Each row is a point on a tangle of strands that fork and nearly touch. The rows are in no order.
Two points are linked if the straight distance between their rows is under 92.6. Some points are linked to none.
kanog: [ 22  -5   2 -24 -23   1   9 -22 -11 -20  10   1 -10  12  34  19   0 -18
  -6   5  15  22 -18  35  13 -21   6  -8  34  28 -32  21  13 -36  -5 -35
 -16   7 -16 -12 -14 -11  -6 -11   3   3  -2   4  -2]
mapem: [ 11  -2   0 -25  -9  -5  16  -4 -16 -10  19  -5 -11  19  18  -6  -1   4
  12   3  18  -1 -19  25  -1 -13   1 -31  18  16 -29  20   8 -20 -10 -31
 -16  -8  -5 -31  -5  -2 -18   5   9  24 -22 -10  12]
dirop: [ 18   0  13  13  -1  -5  -1   4  -7  -3 -11  28  -8 -28  16  -4 -11   2
   7 -10  -8  10  18   6  13  -4  -2 -30  18  -1  -4  15  -6   0  14  -6
 -11  22 -18  -7  -7   1  -4  19  23 -12 -35  12   9]
Vinol: [  3  -7   5  19  -1  17   1  23  19  15   3   1  -8  -9  11 -14 -14   4
   5  13  18  -4  -2  13  10  15   2 -25  21   8  16  -7  23   4  -2   0
 -17  -3  25  -2 -18  14   1   6  12  -8  19  19  -3]
dogo: [  5  -4  21  -3   0  10   2 -31 -18 -10 -15   9  12 -27   4  13 -11 -23
 -10 -19  15  22  13   5   9 -30  17  32 -14 -12  14  15 -28  -3  -7  -1
  13  -4 -18   6 -10 -11 -10  -8 -41 -26  -1  12  -9]
pomin: [-21  -9   4  -3  -3   9 -18   5  -9  12  31  -5 -10  30  -9  23  27 -10
   4  33 -28  12  -9 -11 -19   3   0  -5  30  15   7  -9  11  -1  -8   7
  13 -17   3 -23 -22 -25   7   0   8  12 -13  -7 -20]
Gali: [  9 -13  -9 -16  -5  -1  -7  24  18  -3  23  13   3  37   3   9  21  16
  15   3  15   4  -2   2  16  25  -6 -40  12  15 -45   3  35 -12 -10  -8
 -12  -4  23 -22   5 -21   0  -9  17  28  20  -3   9]
seba: [ -7  -1   5   1 -14  19  -8  -7 -11   9  -7  11 -11   2   7  33  14   4
  -3  -4  -9  42  15   3  11 -17  16  20  27  21  14  15  -3  -2   9   5
  -4  -5 -26   7  -4  -7   7  14 -31 -27 -35  15 -26]
basod: [  9  28  -6  -5 -15 -16 -12  17  18   5  20  -5  11   2   0 -25 -16  13
  -3 -14  21 -47 -10 -15 -25  11  13 -11 -14   1   0 -14  -2  -1   4  11
  -1   1   3  28  18  19 -12  -2   8   3  24 -20  30]
Nedu: [  0  -8   5   6  11  10  -1  15  21  11  23   9  -3   8   2  -8   3 -25
   6  13  12  -6 -18  10   2  23 -15  -7  -1  14   0   0  29 -26 -12  -3
   2  10  24 -16 -25   0  -1  -5   5  -2  13  -3 -21]
litur: [ -2  17 -10 -20   8   7  -6   7 -26  -9  15   1  19  21 -10 -17  10 -13
 -18  22   5 -18  -3  -5 -14   2 -13   9 -14 -16 -13  -1  -1  -9  -5   0
   1 -18   5  -5  -8   2  -5  -6 -17   7   0  -9  11]
Gilin: [-15  12   9   2  -6   5 -10  12  21  18  24   8  -1  21  -1 -18   0 -13
   1  32   0   0   3  11  -2   5  23 -12  42  12   4  19   4   0  -1   1
 -22 -11 -16   3  -8 -12  15  31  -6  -6 -18  -7  -2]
Femit: [-30  -9  10 -11  26  -2  12  -5  -3   5 -26  -3   5  20   0  22  16   9
   2  11 -13  23   2 -19  15  26  -9  25   0 -30   9 -15   2  14 -18  13
  13   5  27 -17  17 -12  16 -16   4   6  -3 -14  -4]
piviz: [ 21  -3  11  -7  -8 -12 -22  -6   0   2 -17  10  -7  -6  14  12  -3  19
  -4 -25  30   0  12   0  13 -23  -9  19  -1  -7 -11 -18   1   5  22   0
  12 -18 -26  16  15   7 -30  -8  -8 -17   0  14   0]
dila: [ 15   0   7 -19   3 -23  11 -14  22 -15 -28  36  10   4   5 -11   7  36
   8 -37  27  22   8  -1  23  25   1 -16   2   9   3  -9 -11  14   0   0
  -2  15   3 -11  -7 -11 -14  -8  24  -4  33  14  25]
Lib: [ 17  -6 -10 -11   6 -19   6   4  33  -5   4  17   5  25  -1   9  14  28
  22 -20  16  15   3 -14  14  42 -15 -36   0   9 -43  -3  17  -2  -2  -5
 -11   9  27  -5  12 -16 -17 -17  41  16  36  -1  19]
dov: [-16   1  -1  -9  17  -7  -2 -11 -32  20 -12  -8   7  15 -22   8  21   0
  -3  11 -34  11  14 -22 -14   0   0  17 -12 -30  -6  10 -15   4 -14  12
  11   0  -6 -22 -12 -19   5   5  12  26 -26 -12 -18]
kadak: [ 14  16 -13 -26  -4  10   1   3 -45  -8   7  16  13  29   0   4  12 -17
 -14  15   4  19  -8   7   5   0   3   1  14   6 -17  14   4 -20   3  -8
 -17   2   3  -7 -17   2  -6  -4 -17   7  -8  15  15]
Vatuz: [-15  -7  16 -14  -1  12 -22  -1   7   1  34  11  -2  29   1  33  27  -3
   4  32 -22  21 -10  -9 -11  29 -17 -17  36   5 -22  -2  22  -7   5   3
  -2 -27  10 -17 -16 -27   8  -4  23  18  -4  -5 -16]
rovuk: [  6   0  17  -5   4  11  -2 -21   9  -6  13  19  -1  28   6   1   9 -18
  -2   7  21  17 -20  15  13  16 -18  11  10  28 -11 -12  24 -37   1 -13
  -2  -2  22  -9 -22   5  -2 -27  -6  -9  27  11 -11]
kalem: [ 10  -2   2   2 -22  26   9 -17 -26  -4  -7  15 -17 -26   7  37  13 -12
  -6  -2  -9  48   5   1  -4 -16   4  27  15  18  12   6 -15 -10  20  -5
  15   7 -10  10  -8  -6   6  -1 -32 -23 -15  24 -27]
risaz: [  2   3  23  -2   3  -2  -9 -28 -15  -8 -18   3  11 -37   0  16   6 -23
 -23   5  -3   9   0 -19  -6 -24  -4  44  -2 -19  12  -1 -14  -4  -5  -3
  17 -13 -21   6 -17  -5   5  -9 -14 -15   2   7 -22]
Ves: [-11   1 -20  -5  24  -8  10  15 -18  25  -1 -25   2  20 -15   8  11   6
   6 -14 -29  -1  14 -22 -14   3   6   1 -18 -21 -15  14 -21  15 -19  17
  10  14  -1 -16  17  -2   4   7   9  31 -29 -25 -12]
gok: [  6  15 -11 -25  -6  20  -1   0 -37 -14  21  21  -3  36   8  11  21 -21
  -8  31   3  17  -9  19   5   4  -6 -16  15  20 -38  12  29 -38  20 -15
 -26 -18   7 -19 -16   3  -6 -10 -13  18  -6   6   5]
Supa: [  7  -1  -8  24   1  16   0  31  21   7   5 -22   0 -29   6 -18 -37  25
  10  -9  -7 -11   0   8   3   3   9 -20 -17 -17  14  -2  -8  22   3  17
  -7  -2   6  26  13  42  -4  15  -7   9  -3   6  15]
zovi: [-15   3   4  -1 -10  26  14 -31 -14 -25  -9  10   1  -5  -1  18   9 -30
 -32   1   4  22  -5   6   8   3  -7  49 -17   9  13 -14   7  -6 -10 -13
   7  20  27   9  -4  -1  18 -29 -26 -14  30  23 -10]
filun: [-20 -20  11 -10  21  -4  14 -12 -26  22 -29 -15  -3   6  -3  33  13   0
  -9   1 -24  28  17 -18   8  -8  -8  30  -1 -29   5  -4  -9   6  -7   7
  11   4  12 -15  -2 -29   6 -14  17  10 -20   1 -19]
zele: [ 23  -7   2  24   1 -11   3   7  -5 -17 -11  20  -9 -32  22 -19 -19  -6
   5 -20   6   1   6  -2  11  13  -3 -40  -9   5 -12  12  -5  -5  10  -4
 -14  15  -2 -12 -16  17  -7   1  18  -8   3  13  18]
fid: [ 13  -9   9  -2   8 -18  12  -3  31   6 -19  44  -3   4   6   9  16  29
  12 -22  13  22   3  -7  20  37 -22 -22   1  19 -14 -15   4   6  10   2
 -13  13  26  -4   3  -9  -4 -18  43  -9  25  15  13]
muze: [-46  -8   3   2  25  -3  -2   7  38  18  -2 -46   0 -13 -15   0   2   6
 -15  -2 -33  -6   1  -2  -8 -22  10  36 -30 -25  50 -13 -26  27 -12   8
  21 -21  -5  19   8  23  34   9 -21  26  -7 -20 -16]
Vinog: [ 12 -17  -7  -3  -1   6   5  -1  -1  -4  11   0 -12  14  15  33  17  -2
 -10 -20  13   9 -11   7  13 -11 -21  -2   8  31 -11  -2   7 -16   5 -18
  11  26   2 -14 -12 -13  -7  -7  10  -4 -12  17 -21]
kat: [ -7   2   7  17  18 -12  18 -13  14   7  -5 -18   4 -16 -26  12   2  20
  17  -7 -34  13   1 -26 -11  28   6  10  -9 -10  -8  -3  -7  18 -17  24
   4  13  10  19  33  17   8   4  18   0   9 -32  -8]
fif: [-11   1  -3   1  21  -1  -5  -4 -11  20  -6 -32   1   5 -11   8  -2   1
   6  -1 -14  11   3  -1   0 -34   7  39  -7 -15  24   5 -22  10  -1   2
  17 -25 -17   2   0  11   0  -1 -19   5 -18  -5 -18]
Nifat: [-36   7  -1   0  16   5   6  20  29  11   3 -33  16   4 -15  -1 -18  17
  -4   2 -20 -15  -1  -1  -5  -3  10  20 -19 -22  33 -14 -17  22  -9   7
   1  -4  20  15  16  30  13   7 -12  19  -3 -10  -1]
peb: [ 14   2  11 -10   1 -16  -9  -8  29   6 -17  14   3  18  -2  18  11  22
   3 -14  14  18   3  -9  12   3  -8  11  24   8 -10  -6 -11   2  22  -5
  -7  -5 -15   8  10 -19 -11  -8  14 -18  -2  11   3]
fis: [ -5   3 -14 -12  -6 -15  16  -3 -18  10  17 -22   3   7  -7 -32 -22  -3
  20   2  12 -24 -13   4 -19 -19  21 -19 -13   2  -8  23  -1 -13 -19 -17
 -11   9  -9  -5  18 -10 -10  20  -6   7  -8 -30  16]
Mov: [  1   7   0  -2   9  -3   2  -2   7  -9  -5 -30  11 -40 -14 -16 -17  10
  -3 -14 -11 -35 -12 -10 -23   6  13  24 -33 -27   5 -12 -11  16 -19  19
   6 -13   1  32  22  39  -1  -2  -7  16  34 -25   1]
lona: [  9   6  27   7  13 -13  -3 -18  38   1 -20  23  13 -34   6  -4   9  18
  -3 -23  10 -13   3 -20   1  27  -8  21 -10  -8  16 -12 -19   9   8  11
  12   4  -2  10  -3  21   9   1   9 -23   7  -7  -7]
Gonif: [ 14 -10  -9 -24  -7  -2   3  12  -2  -2  14   3 -11  30  14  -4   3   9
  21  14  17   7 -18  19  19   8  -1 -47  17  21 -44   8  38 -20  -6 -21
 -27  -3  14 -31   2  -7 -16  -2  31  17  -2  -4  14]
tafov: [ 10  -8   5   8   3   5   3 -22  -6  -9 -22   8  -4  -6  10  10  -4 -15
 -15 -23  11  14 -13  11  15   9 -28  48 -12 -15   2 -31   3  -5   2   4
  17  20  26  -1  -4   6  -4 -32   3  -7  20  27 -13]
fodu: [-14  -5 -14   5  -7  -7   7  10  10  -6 -18  19   4  11   9  -6   5  14
   0  -8  16  -2  28   5  28   5  14 -27   7  19  17 -10   7  22   1 -10
  -6  33   5  -7  -3 -16  15   2  -2  -7  12  24  22]
soli: [  1  -8   4  -3   0 -13 -22  -2 -11  -2 -19 -14  -1 -25  12   4 -19  15
  -1 -32  23 -15  23   3   6 -42   9  33 -25 -20   1  -3 -17  13  19   2
  18  -5 -31  19  19  10 -19   2 -30   1  -9   7   2]
mer: [-15   6 -22 -21 -12  -5   6   3  34 -12 -16  42  20  21  -2  -5  20  10
   1  -9  17  10  19  15  31  15  16  -8  -2  15  23 -20  12  20   8  -1
   0  25   4   1 -18 -25  22 -11 -18 -26  30  17  29]
paro: [  3  -4  -1   6  -1  -3 -19  -1 -13  17   7 -11  -5   6 -11  14  15 -28
  -7  32 -29  -1   1  -9 -18 -13  -1  16  26   4  19  10  -2   4  10  13
  27 -26 -24  -3 -24 -10  -2  -2  -3   9  -1  -1 -26]
ril: [  7   9  -8   5  -8  -1   2   6 -34   0  10  -7   4 -12 -13 -18  -8  -1
   5  18 -20 -19  -6  -6 -15  -6   0 -31  -2 -15 -15   4   2  -7  13  10
 -19 -22  -4 -14 -12  10  -3  17  27  10 -18  -6  17]
Salo: [-15   6   7   5  -5  11  -2  -9  -9   2  20  11  -6   3  21   2   6 -18
  -2  43 -10  19   4  15   4 -10  24 -28  54  20  -7  35   5 -25   9  -6
 -34  -7 -16   8 -27 -12  17  22  -7   5 -15   3  -8]
fuful: [  5  -6  -7  -1   9  -7   9  -2 -21  15   8 -36 -12   6   2 -18 -16 -27
  13  -1  -2 -20 -10   3 -17 -34  -3   8 -16  12  12  24  -7 -16 -14 -13
  20  11 -23  -5  11  -2 -12   8 -12  14 -12 -20 -11]
butak: [  0 -16   5 -16  -5  -2   8 -22   2  -7   7  14 -18  17  25  42  17   0
   1  -6   4  36 -19  24  20  -4 -12 -14  38  28 -29  15  15 -33   7 -24
 -12  14 -14 -21 -10 -26   1 -13  14   0  -4  21 -21]
Pavat: [ 15  15   0 -14  16  -5   9  -7  -9  -8  -4 -18   1 -28 -11  -3  -3   5
  -6 -15 -21 -27 -27 -14 -27  30  -8  28 -46 -23 -20 -11 -12   3 -12  20
  16   3   4  16  22  38 -12 -15   9  23  25 -37   9]
Buti: [  6   4   4  11  -3  11  -5  -9  -7 -26   3   3  10 -21  13   0 -13 -33
 -30  10  23 -19   3   7   0 -21   3   5   5   7  14   2   4 -17  -6  -5
   4  -6  10  14 -16 -13   7 -12 -25 -20  18  15   2]
pora: [  7   4   0  13  13 -10   7  -8  -8   2 -12 -12  -4 -21  -9   7  -6   9
  13  -9 -39   4  -3 -33 -13  34 -13   0 -13 -20 -16 -18   4  10  -6  20
  -6  -6  14   1  21  19  -4  -9  44  11  11 -20   6]
Kog: [-12  -2  16   3   5 -22   6 -25  31  -2 -29  -3  19 -23 -15   6   3  22
   4 -13  -1  -1  -4 -23  -4  25  10  16 -13 -25  17  -7 -17  18 -11  16
   6   2   1   2  21  19  13   2  11 -19  18 -14  -5]
kar: [ -8  15 -12 -18   1 -12  -9  12  57  -8   8  35  24  34 -10   0  27  21
   1 -15  26 -14  21  -3  18  32   8  -9  -7  20   5  -9   7  10   2  -1
  -3  14  17 -10   0  -7  19  -8  -5  -5  30  -1   9]
dol: [ 10  -7  -4  18 -12   6 -10  -3 -27 -12  -1  -5  -4 -17  12 -12 -19 -15
 -12   7  18 -19   1  12  -3 -25   6  -2   7  -2  -2  -4  15 -14  -3 -11
 -12  -1  -9   6  -7   2 -18   1 -11 -10   7  11  -1]
lizo: [ 17  -5   0   3  -2 -10 -15   1 -29   3   4   0 -21   4  -2   3   5 -25
  10  29 -24  -8 -23  -3 -16  -5 -25  -5  14  -4  -5 -12  19 -14  12   0
  10 -36 -28 -13 -15  -5 -15 -14  23   6  -4  -4 -16]
Sosas: [-19  -6  -4  -5   4  11  15   7  18  -8  26   0  -4  24  -8  -8   6  -2
  17  -4   9 -11   7  -8  -1  14  -7 -14 -18  13  -1  -9  -1   7 -19  -7
  11  26  30 -12  28  -6   4   1  -1  14   6 -23  -6]
Mar: [  1   4  -3  11  -3   0 -17   3 -19  -1  -8 -17  -6 -30  11 -21 -34  -4
  -4  -9   6 -29  20   6 -10 -52  14  18 -33 -10  14   8 -14   6   9   1
   9  -6 -29  20  -1  -2 -14   4 -24   0 -21  -6  13]
Rozo: [ -1 -10  20  -4  10  18   7  -4   5   4 -30   9  -2 -13   7  13  -4   2
  -1 -20  11  26   8  13  26  -6 -14  34  -7 -16  23  -8 -11  13  28   7
  23  -5  -2  19   7  30   1  -8 -35 -18   3  17 -14]
tafep: [  6   2  -6  -9 -16  10   6 -15 -52  -3  28 -16 -11  28   2  -7  10 -44
 -16  21 -11  -6 -21  19 -25 -18 -27   5 -17   0 -25   8  15 -25 -12 -18
  10 -14  -4 -24 -11 -15 -17 -10 -12  26  -9 -10  -6]
miri: [-11 -15  -5   1 -15  22   2   9  11  -8   9   6  -9   6   8  28  22  13
  -9   8   4  23  -6  -1   9   5   8 -13  18  39  14  -7   6   3  -1 -10
   1  13  13  -7 -17 -28  17   6  -6 -15  -7  20  -8]
zaru: [-15 -14 -10   6  -2  15  11   1 -29  -9  15 -23 -26  31  -6  10   6  -5
   5  14  -2 -11   4  -1 -16 -12 -27  -2  -4   7  -8 -19  19  -2 -11  -5
  -5  -4  23 -23  15 -30 -11  -9  13  21   1  -1 -13]
fod: [ 14   2  -2   1   0  -7  -8   4 -43   8  -8  -6  -5   1  -6  -5  -7   2
   7  21 -29  -4 -21  -5 -14   8 -26   1 -16 -28 -10 -15   8  -4  12   8
  -3 -35  -4 -16 -13  18 -12 -15  28  18 -10 -14  17]
saza: [-37  -2  -7  14   3   7   7   7  14  13  -9 -15   2  -6 -10  -6   1  13
  -4   1  -8  -7  13   4   1 -15  27   3 -11   6  30   3 -13  18   7   2
   7  24   9   5   5 -12  33  20 -20 -12 -26   1   7]
pemu: [  6  10 -21 -10 -14 -15   1   2  17   2   3 -13  19   5   0 -36 -25   3
   5 -27  24 -28  -8  -2  -9 -13  30 -11 -18   0  -5  20 -16   1  -1  -4
  -7   2 -12  21  22   3 -11  19 -19 -16  11 -24  34]
Gosit: [ 10  14  15  18   6 -11  -6   5  51   0 -13  29  16 -21   5 -15  -1   7
   7 -21   9   4   1  -4  10  32   5 -12   2  11   1  -2 -13   4   6   7
   3  10  -2  16  -5  20   7   3   8 -23  19   1   6]
zud: [ -2   6 -13  -5 -20  29  23 -21 -21 -28 -13  14  -6  -2  -2  25   8  -9
 -22 -18   5  39  16  11   8  -8  13  30  -3  20   7   0 -14  -2   6  -9
   4  21   4  21   4  -7   3 -14 -40 -30  15  33  -9]
foz: [ -3 -12 -16   7 -14   4 -13  23   6   0 -26   3  -6   8  25  12 -14  19
   1 -19  14   0  14  14  37 -12  15 -19  12   4  11  -9  15  27  14  -3
   2  34  -5   8  15   6   9   2  -1 -16  -6  25   1]
vitif: [ -1  -9  14   0  -6  16  -1 -19  10 -33  -9  21  21 -26   6   3  -7 -17
 -12 -11  30   7   3   3  23  -7  10  13  -1  -1  21   7 -13   2  -9  -9
   5  -3   5   4 -17 -11  10  -7 -28 -37  20  24   6]
sibel: [ -5  14   3   2   7   0  -1  20  21  21  17 -13  20   0  -5 -23 -20  -6
  -4  13  20 -19   4  10   3 -12  27  -3  16 -14  28  10  -2   6  -3   3
 -20 -14  -4   9   3   1   8  26 -31 -16  -3  -3   2]
Riva: [  5   3   7  17  -5   4  -3  13   3   3  -5  10 -10 -17  10  -6  -3  -8
  -2  12 -14  -5  14   5   8 -16  -3 -16  13  15   5  16  -3 -10  23  -2
   1  11 -19   7 -18   9   8  22  -5 -14 -44  16 -10]
lotun: [-20 -20  -2  12  -7  17  20  20   4   1   8 -12 -26  20  -2   6   4  10
  22  10  -2  -2   7   3  -1  11 -17 -21  -8  18   7 -22  15   7  -1  -4
  -1   5  44 -20  17 -22  13   2  14   7  -3  -5 -11]
zefo: [-20 -10   5  10 -22  23  -6   3  13   5 -13   6  -6   4   3  25  11  22
  -5  12   8  39   4   8  23   4  22   5  19  23  24 -11   1  20   9  -2
  -1   3   1   6  -5 -19  17   9 -21 -37 -14  17  -3]
Nif: [ -7 -21  23  13  13  17  16 -18  -7   8 -39   8  -8 -24  12  11  -2  -3
  -8  -1  -9  30  -7   4  16   9 -23  38 -15 -21  20 -29   3   7  12   5
  22  11  13   8  -3  10   9 -20  -4 -13   1  13 -13]
tiso: [  8   4 -21 -10  13 -20   2  -4 -21  23   4 -18   4   7 -10   1   9  -1
  -1 -34 -19  -6   1 -15 -24 -10  -9  14 -29 -14 -13  20 -31  11  -7   4
  16  22 -17  -3  24   3 -14   9   9  24 -13 -26  -6]
Vadam: [ 25   8  -1  20   0  -9   3   8   3  -1   4  -2   5 -40 -12 -20 -10   5
   9   8   1 -22 -21  -7 -23  23  -6 -27   1 -13 -10  -5  10  -1  -7  12
  -8 -13   2   9   3  38 -11   0  11   0  34 -14   3]
tiko: [-11 -10   0  30  -5  14   7  13  -8   1  -3  -5 -10 -26   1  -8  -2 -10
   1  13 -22 -11  14  -7 -11 -12  12 -17   7   3  18  16  -8  11   2   2
   7  18   2  -7 -12 -13  25  31   1  -5 -37   0  -9]
Bok: [  0   8 -13 -21  -2 -10   3  14  29 -17  26  15  15  37 -14  -3  17   9
  19 -19  23 -10  18  -2   8  31   4 -17  -7  19  -6   4   3   2 -25  -2
  12  31  25 -21  14  -4  -5  -2  -8   5  22 -19  14]
Duso: [  3  20  -3 -16  10  -1 -19   4  19  -1   9  15  20   9  -5 -15   6   2
 -27   3  25 -34  -5 -10  -2  14   0  13  -9  -1   3 -14 -16   7   8   6
  -4 -17   6  15   4  15   0  -8  -4   5  16  -3  12]
tadir: [  9  -1   6  28   5   1  -6  21  21  10  -1  -5  -5 -26 -11 -19 -16  21
   6  12   4 -15   0  -4   0  22   1 -17   6 -14   1 -14  12  19   3  15
 -21 -22  19  13   7  24  -3   4  15   1  12  10   3]
rifa: [  0  -7  -6   0 -10   5   2 -23 -37 -17  12 -11 -16  22  -9   6  18 -21
  -8  24   3 -11 -16  13 -17  -7 -39   6  -7   0 -29 -17  25 -20 -11 -12
   4 -12   9 -16   1 -23 -16 -20   5  18  18  -3 -11]
narun: [ -7  -3  10  15  -8  10  -7  -7 -14  -2   1  -1  -4 -20 -12   9   8 -20
 -15  34 -10  -4   7  -9 -18 -23   1  23   9  -2  29   0   1   2  14   7
  17 -23 -23  14 -25  -4  17   4 -18 -15 -11   8 -22]
tisi: [-12  10  -9   3   2  -3  -9  24 -24  13  13 -22  -8  22 -18  -7   1   6
  19  23 -26 -11   5 -16 -13   8   7 -16   4 -14  -9   3   8   8 -12  16
 -14 -10   0 -14  10  -4  -3  14  17  30 -23 -17   9]
lan: [  9  -2 -10  -1   4   2   7   1 -37   1  15 -19   1  -5  -8 -20  -5 -48
 -13  26 -15 -18 -10   8 -26 -33 -12   3 -11  -3   2  22 -12 -21 -12  -9
  20 -19 -23   0 -20 -16  -7  -4  -9  21  -3 -19  -6]
gama: [ 26   3  -7  12  -4  -6   3  11   2 -10   7  14  13 -39   1 -37 -28 -15
  -3  -6  12 -28  -5 -10  -6  13   1 -32  -2   1 -15  18  -3  -3  -7   0
 -24   1  12   8  -9  16  -9  12   5  -4  27  -3  30]
zofez: [  4  -3  -5  14  -3  -2 -10  -2 -22 -11  -8 -18  -8 -31   3 -22 -26  -7
  -5   9   9 -39  -5   1 -18 -27  -3  10 -25 -23  11 -11   8   0   4  -2
  10  -7 -10  13   9   6 -14  -5  -3   3   7  -1   0]
mafop: [ 15   4  -4  -4   6 -12   6  -3 -30  -7   1 -15  -6  -5 -18  -4   2   1
  -1   4 -36 -18 -25 -23 -29  20 -33   4 -32 -29 -25 -14   6   1   0  18
   7 -16   2  -6  12  20 -15 -15  43  24   1 -28   4]
lepus: [-11   8 -13  18  -1 -14  -4  17  16  12   3 -16  -2  16  -3  -8  -9  23
  13 -22  -7  -3  12   5   4  -9  23 -12   5   6   6  13 -14  21  -5  -6
  -5  27  -9  -1  18   1  15  22   6   6 -27  -3   3]
Bet: [  2   1 -10   6   4 -25   4   5   8  10  -1 -18  -1  -6  -1   9  -2   9
  12 -41  -8   0   3 -11  -5 -16  16   2 -10  -2   1  25 -23  12  -5  -3
  10  37 -13   5  26   4  -6  24   4  -3 -14 -10 -16]
Gara: [ 14  13  -2 -31  -3 -29   5 -19  39   6 -16  34  14  25  -1   0   9  29
   8 -28  22  23  17   5  19   9   6  -2  16  -7  -3   4 -21  12   6  -2
 -10   6 -12  -3   9 -10 -12   0   7 -17   4  15  28]
tado: [ -8  -1  17   4   1  -6   0   8  32  -8  14  -9 -13  -3  -4  12   1  10
   5   5  -9 -11 -11 -16 -12  15 -19  16 -19  13  20 -36   3   5  -2   7
  22   0  21  -2   1   3   3 -13  20  -1  21 -10  -7]
vel: [ 12   1  13   7  -6 -12 -17  -4  11  16  -9  13  14   0 -10 -25  -7  17
  16   9  -5  14 -10   9  -6   6   9 -33  31 -12 -22  21   2  -7   1  11
 -25 -25 -24   7  -5   9 -12  23  11   4 -19  -2  14]
lovap: [  4   5  -8   4   2  -9 -12   5   7  -3  -4 -12  22 -32   1 -44 -38  -2
   2 -33   6 -35  13  -5  -4 -25  22   8 -32 -17   2  19 -28   3  -5  10
  -2   4 -16  31  17   4  -2  14 -21 -13  -6  -8  36]
romuf: [ -4   9  -4   6  17   9   5  18  17   2 -10 -30  13  -7 -10 -27 -27  22
   5 -14 -10  -9   3  15   3 -18   9   5 -20 -19  23   4 -15  17   4   9
  -3 -20   2  20   9  37   9   8 -27  11 -11  10   8]
Dib: [  5   7 -11  -7 -16  13  -6   6 -22  -4  31  12 -30   5  13  16   0 -30
  -6  41 -13   8  -8  16   0  -9   1 -20  39  27 -12   5  30 -35  13 -10
 -18 -16 -14  -3 -24   1   5  -1   8   3  -7  13  -8]
Legu: [ -7  14  12  16 -13  -9 -15   2  25  11   3   8   7  14  -4 -20   0  11
   6  22   1  -8  12  17   6  13   6 -22  39   5  -1   8  17   2   1   1
 -38 -10 -15  12  10 -12  10  20  14  -6 -21  14  14]

Follow the links from the first point to the second, and from the first to the third. Name the last point that the two ways share.
Kog, fis, zele: fod
pemu, dogo, kanog: Mar
Vatuz, kat, Salo: paro
filun, zele, basod: Ves
Gonif, tiso, Duso: Mar
kat, Supa, zaru: fod

A fork is a point with three links. Follow the links from the first point to the second and name the forks in between, in order.
butak, sibel: Mar > pemu > Gilin
gok, rifa: pemu
Vinol, dogo: tadir > Ves > fod > paro
ril, gok: fod > paro > Mar > pemu
filun, Pavat: Ves > fod > mafop

A fork is a point with three links, a tip a point with one. Leave the first point through the second and follow the links. Name the first fork or tip that comes.
Gonif, Gali: Mar
Sosas, lotun: pemu
saza, tiko: tadir
rifa, zaru: foz

Name the points in between on the shortest way along the links from the first point to the second, in order.
Nifat, Riva: romuf > Supa > tadir > Vadam > gama > zele > dirop
Mov, dila: Pavat > mafop > fod > lizo > paro > narun > risaz > dogo > vitif > Buti > dol > zofez > Mar > soli > piviz > peb > Gara
dol, Vinog: zofez > Mar > soli > piviz > peb > Gara > dila > fid > Lib > Gali > Gonif > mapem > kanog > butak
ril, Gosit: fod > mafop > pora > kat > Kog > lona
